Each row is a point on a landscape with many peaks, with its height.
From any point a climber steps to the highest of the 2 points nearest to it. It stops when none of these is higher. Distance is the straight distance between rows; heights are no part of it.
(759): [ 11  62   7   4 -19 -70 -20   5 -16  14 -27   8 -31  -3 -48  -1  26  42
  15   5]  height 59.7
(242): [ -6 -25 -29   0  39  26  27 -41 -33 -37   0  -8  -8  40  44 -18   1 -16
 -19 -15]  height 25.9
(906): [-26  17 -14 -35  12  40   8 -28 -34 -25 -33  19 -33  28 -24  -9  12  34
 -42  31]  height 28.5
(730): [ -2 -22 -28  21  52 -30  -1  -8 -22  -8  36   6  11  -6  54  12 -12 -24
   3 -16]  height 25.5
(725): [ 26  21  39 -31 -23 -34  -2 -44  13 -28 -53 -21 -26  -1 -25 -12   3   9
 -24  -1]  height 35.9
(564): [  5 -15  20 -12   9  17  34 -64 -42 -40 -13 -29 -30  14  25   4  -9 -15
 -31   1]  height 41.2
(358): [ -4  46  -8  -2  -3 -13 -12  63   9  31   3  15  29  -9 -30  -2  -5  54
  34  23]  height 7.1
(354): [  5 -20  46   9 -11 -20  19 -34 -13 -34 -18 -39 -45 -13   5   0   3 -38
 -25 -31]  height 43.4
(581): [-44 -20  -5 -20  60  26  18 -14 -24  -5  17   7  23  -5  50 -11 -10 -30
 -31 -22]  height 23.2
(328): [ 33  11  33 -20 -39 -45   0 -29  21   0 -41 -30 -17 -25 -25  19  -3   3
 -18  -8]  height 31.7
(24): [ 13   2 -19  49  -1  -9  39  51 -25   9  20 -34  37  -2   9  30 -22  -7
  19  14]  height 62.2
(913): [ 13  11   7  46 -20 -26  22   6  26  12  -2   0  23  -4   3   8  -9   7
   5   0]  height 36.1
(131): [-29  15  -6 -53  31  40 -46  13  20 -21  10  26  13  10   3 -18 -13  25
 -14   9]  height 66.0
(432): [ 12  22   8  -9   0  -3 -21 -38  -1   2 -10  42 -20   3 -27 -24  10  22
 -16  18]  height 39.7
(699): [ 15 -27   7 -14  15  -9  24 -58 -47 -29  -9 -37 -25   8  46  10   3 -30
 -28 -32]  height 36.3
(269): [-25 -24  26 -40  37  11 -45  51  32   6 -15  -1  20   3  11 -47 -34   6
  13 -13]  height 46.6
(402): [ 11  14   8  10 -23  -2 -14 -37   6 -25  -3 -11  -4  -5  -4  24  10   5
 -18  -6]  height 51.4
(86): [  2  -4 -15   8  11  13  13  62  -9  39  36 -21  32  -2  12   2 -32  -6
  53   9]  height 28.7
(398): [-19 -13   1 -11  32  24  -2 -26  -9   4  20   7  10   8  32   9  -8 -15
 -30 -14]  height 26.0
(833): [-28 -37   5 -20  51  14  -7  25  -2  36  19  15  17 -18  14   1 -22 -27
   1 -20]  height 50.8
(914): [ 32  15 -10  52 -24 -11  34  34 -11   1   6 -45  20  -5 -21  22  -4 -10
  25  16]  height 50.1
(618): [ 16  28  -2   7 -38 -12  -6  15  -7  -5   3  -3   2 -23 -25  35  -7  23
  14  39]  height 10.8
(243): [  8 -26 -14   2  36 -25  17 -44 -31 -27  11 -22 -24  -2  43  17  20 -45
  -3 -43]  height 31.9
(821): [  1  -7   7  12  -1   0  -8 -21 -10  20  22  -3  -1   0  34  12   8 -30
  -5 -19]  height 22.8
(393): [ -1  14   3   6   4   5   2  53  25  34   1   5  54 -14  -7  -9 -19  36
  27   5]  height 5.4
(662): [ 13 -11 -16  38 -29 -10   6  30  12  25  -6 -15  -4 -14 -40  17  12  11
  17   7]  height 62.3
(667): [ -9 -32  -3  -2   8  -3  33 -41  -9 -39   6  -2   0  45  30 -21  11  -7
 -12 -18]  height 23.8
(503): [ -2   6 -19  12 -22  11  -5  67  14  33  11  15  11 -18 -27   5   3  -2
  29  28]  height 40.0
(605): [ 32  31  14  30 -29 -33  32  23   3  20 -10  -1  23   4 -19   9  -1  14
  24  24]  height 29.4
(276): [ -8 -19 -25   8  54 -13  17 -38 -19 -21  23  -8  -7  12  57  -3   6 -23
  -4 -26]  height 28.6
(368): [ -4   2 -11  -3   2  -6 -33  49  27   9   4  29  33   8 -23   6   0  15
  -5  -6]  height 55.1
(872): [-47 -35  -9 -25  73  24  -7  10  -1  -7   3   9  14  -1  44 -30 -32 -18
 -17 -15]  height 20.5
(920): [ -7 -16   0 -23   1  13  -4  55  10  27  35  11  33 -13  15 -15 -25   1
  44   7]  height 32.2
(916): [  2 -30 -25   1 -17  13 -18 -16  11  14   1   8   0  -5  -4  19  27 -12
   7  -9]  height 26.6
(813): [ 31  42  13  -2 -48 -45  -8   5  -2  12 -23  -9 -26  -4 -35   6  23  30
  19   8]  height 50.9
(589): [-13 -12   9  -7  44  12 -22  77  15  19  10 -32  13 -24  11 -24 -51 -35
  49 -11]  height 31.0
(780): [ -7  12  25 -22 -11   9  -3 -40 -10  -3 -18   3 -31  32  -5   9  16   8
 -47   6]  height 36.4
(463): [ 12  35   1  -6 -20 -21 -15  35 -10  16   8  14  21 -10 -28  26  -8  47
   9  17]  height 8.8
(568): [  6  -7 -28  48  24 -16  21  39  -2  26  12 -14  37 -17  16  23 -28 -29
  13   7]  height 51.1
(890): [-29  12  -7  -4 -14   8 -27  23  23  -8  12  32   5 -10   0 -24 -14  18
  17  25]  height 14.1
(230): [-13  19   9 -24 -36   5 -13 -13   0  23  12  19 -24   3   3   2  20  28
   0  18]  height 17.5
(99): [-28  21 -10 -39  -2  24 -23 -21 -16 -22 -13  37 -20   9 -19  -1  30  41
 -27  19]  height 26.4
(571): [-18 -26 -16   0  49 -10   6  37   1  43  29  -6  29 -18  25  20 -18 -29
  15 -16]  height 61.9
(527): [-24 -18  11  15   2  -6  33 -40   6  -7  -7   3  -8   0   4  -6   8 -31
  -5 -10]  height 72.0
(601): [  7  10 -13  19 -12   5  -1  34  -3  24  45 -22  16  -8  -2  26 -10   0
  40   5]  height 25.6
(403): [ -5  -9  13 -13   5  19  16 -42 -22 -15 -17   9  -4  48  14  -1   2  -8
 -59   7]  height 32.5
(526): [  4  -3   9  13  -8  -9  11   1  25  40  -2  26  22 -15 -16  -4   0   6
  15   8]  height 44.5
(159): [ -2 -39 -22  -1  17  30 -21   4  12  10   9  18  18 -16   7  -2  12 -20
   8 -14]  height 29.3
(299): [ 29   4 -10  19 -14  -7   8  42   6  29   7   6  49   8   4  -7  -8  16
  27   0]  height 3.5
(195): [-20   2 -20 -15  15  53   0 -30   6 -42   9  13  14  14   9  -4  20  -9
 -20  -1]  height 65.6
(246): [-20 -11  -9 -17 -11  25  26 -48   1 -36 -12 -11 -35  31  -3 -17  10  25
 -22   4]  height 32.7
(878): [ 17  18  17 -25 -20 -12  -9 -49  -2 -38 -25   0 -35  19 -12  -5  11  26
 -38   6]  height 40.5
(109): [-28 -18 -18   5  67 -10  -6  10 -23   8  44   2  13 -30  61   2  -6 -14
   8 -41]  height 22.7
(277): [ 53  38   3   6 -38 -37  37  39  -8   9 -35 -41 -10   1 -60  31  21   9
  26  10]  height 44.3
(850): [ -1  -2   3  -7   4  31 -15 -36  -6   0  -4  15   8  19  28 -11  -8   6
 -41   3]  height 29.0
(90): [ 23  80  16 -21 -14 -61 -24 -26 -24  -7 -25  19 -37  -5 -40 -13  26  24
  11   2]  height 53.1
(305): [ -6   2  16 -17 -22  17 -11 -22 -11  29  27   6  -6   0  21  -3   9  -2
   6   1]  height 19.9
(134): [  3 -23  34  16 -14 -33  30 -22  -5   0  -8 -15 -32 -15   4   6   9 -50
   2 -19]  height 54.4
(629): [ 47   6  23  17 -44 -36  16   7  14  11 -30 -45 -20 -19 -34   9 -10 -21
  11   2]  height 48.5
(275): [ 30  -3   8  26  -8 -20   2  -3 -14  20  21  -9  -9   0  15  23  -7 -36
  19  -5]  height 19.6
(583): [ 26  42  19  -5 -15 -33 -20 -31   0 -15 -31  20 -27   4 -28  -4  19  35
 -13   8]  height 46.0
(645): [ 27   3  19   0 -37 -39  18 -18  26  11 -10 -28 -10  -4 -15  26  -2  -7
  12  -9]  height 38.3
(67): [-35 -44   2 -10  43  31 -18  18   9 -15  -3  14   8  -3  18 -45 -36   6
 -19  -2]  height 18.0
(538): [ -3  28 -20   1 -29  -4 -28  16  17  -1   5  19  -5 -28 -11   9   1  15
  12  39]  height 12.6
(82): [-13  19  -2 -13 -18  30 -17 -29   0 -26   0  10   8   0   8   9  30  11
  -8  -5]  height 57.6
(341): [ 40  22   9  38 -40 -13  27  19  -2   8 -21 -46 -12  -6 -39  28   7 -10
  28   4]  height 68.8
(485): [-28   0 -20 -35   7  47 -28  11  19 -22  -8  20  15  15  -2 -13  17   7
 -21  -5]  height 78.2
(426): [ 13  -6  -1  29 -23  -6  15  33 -20  40  26  -7  -1   5   3  27   1 -19
  24  11]  height 22.4
(861): [ 15  17 -11  27 -35 -24  -7   6  22  11 -20   5  -9 -15 -33   2  23  27
  12   4]  height 51.5
(88): [ -7 -14 -18  18   0  27 -23  37  11  21  10  16   6 -24 -12   3   1 -19
  20  -1]  height 33.5
(464): [-29 -43 -29   1  34  30  -9  10   6 -17  19  16  14   9  33 -24  17 -26
   0 -29]  height 26.3
(820): [ 18   0   9  -1  -1   6  10 -51  17  -9 -11  25 -14  15  -9 -29   3   2
   0  20]  height 46.3
(658): [-30 -22   1  -3   4  29 -11   3  10 -22   4  38   9  -3   5 -39 -16  12
  -3  18]  height 15.7
(4): [-11   3 -15 -10   7  41  33 -41 -18 -42 -25   9 -32  55 -18 -20   6  28
 -34  25]  height 30.7
(512): [ -9  -8  17 -10 -16  14  32 -42 -14 -46 -40 -29 -49  42 -10 -20  11   5
 -46 -14]  height 35.0
(5): [-22  -1   7 -28  24  26 -47  37  34  -9   8  15  15   4 -15 -23 -21  15
   5 -17]  height 56.5
(480): [ 10   2 -28  32 -18   9  12  73  -3  20  13  -8  18  -9 -43  25   3  16
  13  16]  height 48.8
(558): [-10  15 -18 -19  -1   9 -44  17  24 -12  -4  45  13   6 -22  -4  22  26
  -8  -6]  height 64.8
(419): [-21 -19  11 -15  26  13 -21  62  18  29   9   4  21 -20  14 -33 -35  -5
  26 -11]  height 37.5
(834): [  2 -36  25  -3  -8 -11  23 -48   4 -43 -30 -42 -57  12  -4 -17   1 -15
 -31 -17]  height 38.1
(347): [ 20 -24 -24  20  20  -5  -7  19   7  36  15   1  34 -14  24  22 -10 -29
   2  -5]  height 48.6
(827): [ 13  -5  16  -2  -7   8   1 -62  -5 -35  -6 -17 -18  -2   8   9   1 -17
 -30   3]  height 46.4
(552): [ -4  16   4   7 -31   5   1  -2  12   3  24 -16   4 -15  -5  22  18   4
  31   2]  height 22.9
(711): [ -3  -7  17  21  -6  -5   9 -30  10  12   1  29  -5 -11   0 -15  -1 -14
   2  19]  height 57.0

For each start below, name the point where the climber stops.
(906) -> (527)
(242) -> (485)
(730) -> (485)
(916) -> (662)
(464) -> (662)

Call two points neighbours if one is among the 2 nearest of the other. Go from one point of each pair to the other, from neighbour to neighbour, staying as high as possible. Name the lowest point that can't be avoided.
(527), (662) -> (432)
(571), (24) -> (347)
(341), (24) -> (914)
(662), (759) -> (813)
